Each row is a point on a landscape with many valleys, with its height.
A ball rolls from a point to the lowest of its 5 nearest points, and stops where none of them is lower. Distance is the straight distance between rows; heights are no part of it.
Sagem (h 3.53): [133 151 142 129 118 117  85 189 104 117 173 142]
fale (h 7.60): [ 91 137 127 170 151 137 117 143 177 118 170  66]
rapa (h 5.31): [211 129 124 114 146 124 148 133 119 165  81 197]
netel (h 7.35): [ 94 125 120 144 135 127 125 122 143 101 155  70]
zakub (h 4.11): [140 126 126  89 116 117 145  83 113 122  75 145]
Dur (h 1.81): [110 128 120 104 136 108 112 100 127 128 108  94]
mulis (h 1.94): [104  66 135 129 167 162 141  56 143 179 116 152]
Kirar (h 4.51): [ 94  83 107 130 168 140 114  85 145 147 129 108]
Pino (h 6.79): [ 98 149 143 188 120 182 161 154 200 115 175  96]
Gurum (h 4.37): [196 117 116 116 138 123 138 132 110 156  82 190]
Tided (h 6.57): [123 167 143 134  75 154 127 184 121 100 197 153]
des (h 5.45): [202 145 164  92 127 132 178 108 127 151  83 185]
lupig (h 3.70): [107 102 115 103 121 117 145  71 116 122  97 109]
nofa (h 0.91): [179 108  96 142 152 114 103 159  96 158  88 177]
Fer (h 5.61): [ 90 146 136 155 122 140 137 145 159  98 172  78]
badek (h 4.69): [ 95 156 142 150 123 135 137 155 159 106 173  72]
tema (h 5.24): [151 124 125 147 141 104  77 188  95 140 135 159]
vopin (h 6.86): [129 128 126 174 100 141 110 204  95 130 194 165]
tifet (h 4.84): [ 94 162 136 164 101 161 158 157 182 108 175  86]
lop (h 6.02): [112 177 141 129  77 149 146 171 148  92 189 123]
Fome (h 3.76): [ 96 106 109 123 159 124 120  88 139 148 116  96]
Lato (h 6.15): [150 104 111 171 129 108  88 181  78 144 132 163]
tud (h 3.92): [129 135 133  95 137 116 142  77 133 154  79 118]
zutin (h 7.02): [ 91 123 128 161 145 136 124 129 162 109 161  69]
Pas (h 7.86): [106 161 143 196 135 175 151 167 214 143 168  98]
kez (h 3.38): [123 126 120 101 117 111 100 126  99  89 121 122]
seku (h 7.08): [ 89  78 103 160 164 152 113 106 154 110 150  90]
Tebud (h 6.90): [ 92 123 119 126 128 118 123 118 125  94 140  85]
Buno (h 3.55): [105  90 128 121 142 128 154  58 132 158  94 115]
nezol (h 0.92): [201 106 125 117 118 133 165 113 104 127  83 212]
Rel (h 6.36): [154 104 107 145 130 111  87 172  75 120 123 166]
dofa (h 7.12): [144 111 120 110 113 112  98 146  75  99 117 166]
Linif (h 5.38): [177 141 167  90 122 128 190  85 129 149  78 165]
fem (h 5.60): [ 98  85 104 137 183 141 104  94 160 153 131 109]
sovof (h 1.23): [104 182 147 157 116 143 139 167 184 124 176  78]
pimo (h 6.56): [ 95 158 135 138 139 114 110 142 159 121 165  66]
sutu (h 2.48): [180 101 101 132 144 118 116 146  89 146  83 186]
Rufa (h 6.37): [114 183 149 127 112 129 109 170 152 114 180  92]
Mogu (h 5.01): [105 180 145 136  97 141 138 164 162  99 188  97]
fizel (h 1.43): [119 156 133 104 132  99  91 140 127 123 123  94]
nesu (h 6.25): [121 187 148 117 104 130 106 186 142 121 185 122]
Gedo (h 6.34): [135 122 127 183 126 112  97 201  85 157 167 154]
Vuf (h 6.95): [125 114 123 181 104 129 112 189  76 130 176 166]
zif (h 2.61): [ 92  84 110 128 136 134 136  63 123 134 109 107]
piga (h 2.41): [116 126 122  93 123 107 124  94 110 124  94 112]
Rer (h 7.83): [ 92 108 108 155 167 135 103 126 163 127 159  81]
vepo (h 3.95): [216 118 121 123 135 131 168 128 123 161  82 214]
bufu (h 3.42): [215 111 128 116 131 134 176 122 116 153  89 209]
lol (h 8.29): [ 83  90 109 163 154 153 122 113 151  96 160  86]
tesok (h 6.97): [155 144 122  95 138 104  84 141 101 141  99 147]
tarep (h 0.61): [ 98  60 116 129 160 157 142  56 138 155 119 142]
fivub (h 0.94): [115 141 121 100 129 102 103 120 117 118 113  99]
sesov (h 4.50): [106 110 128 121 153 124 137  77 144 169  97 105]
Lufik (h 6.39): [ 95 153 144 146 101 137 142 149 145  85 178  82]
rogu (h 3.78): [114 103 136 129 145 135 171  61 141 179  92 128]
Rekul (h 2.59): [101 130 116 114 153 111 112 107 143 144 116  79]
mevap (h 5.00): [110 162 143 126  92 129 115 164 118  88 172 117]
Tep (h 4.82): [140 124 143 100 120 123 170  73 121 154  71 134]
ran (h 3.33): [101 171 142 160 108 151 150 161 185 123 183  83]
Zal (h 1.44): [124 162 140 114 123 111  85 168 116 117 158 113]
bafov (h 4.53): [108 152 138 124 109 118 115 149 125  89 160  93]
tuk (h 3.13): [ 99  94 113 115 133 124 131  78 122 132 103 100]
dop (h 6.93): [ 92 137 133 177 115 160 153 147 174  91 174  77]
dagu (h 4.23): [106  89 133 125 127 138 175  44 123 147  87 132]
lil (h 5.39): [164 138 146  84 117 117 156  99 116 145  72 171]
sagil (h 5.27): [163 148 142  83 129 117 149 104 124 162  71 153]
lef (h 5.90): [167 127 118  93 123 114 110 127  99 130  86 167]
zulin (h 5.95): [169 113 110 104 114 123 127 126  86 121  80 184]
refu (h 3.68): [114 165 144 120 110 111 104 159 131 102 165  98]
gur (h 5.02): [143 121 125  88 108 113 138  84  97 110  80 152]
Pur (h 5.99): [144 123 124 117 116 110  88 155  82  98 128 157]
von (h 6.94): [150 126 120 113 135 109  83 154  90 125 110 160]
Natu (h 3.98): [182 118 123 102 125 123 135 119 100 136  77 197]
lozez (h 3.71): [191 125 144  85 113 129 183 101 111 129  85 194]

Where does a ball stop that starts at each point below?
lef | nezol
netel | sovof
Gurum | nofa
Rer | sovof
Sagem | fivub
des | nezol
lil | nezol
Linif | nezol
gur | fivub
dop | sovof
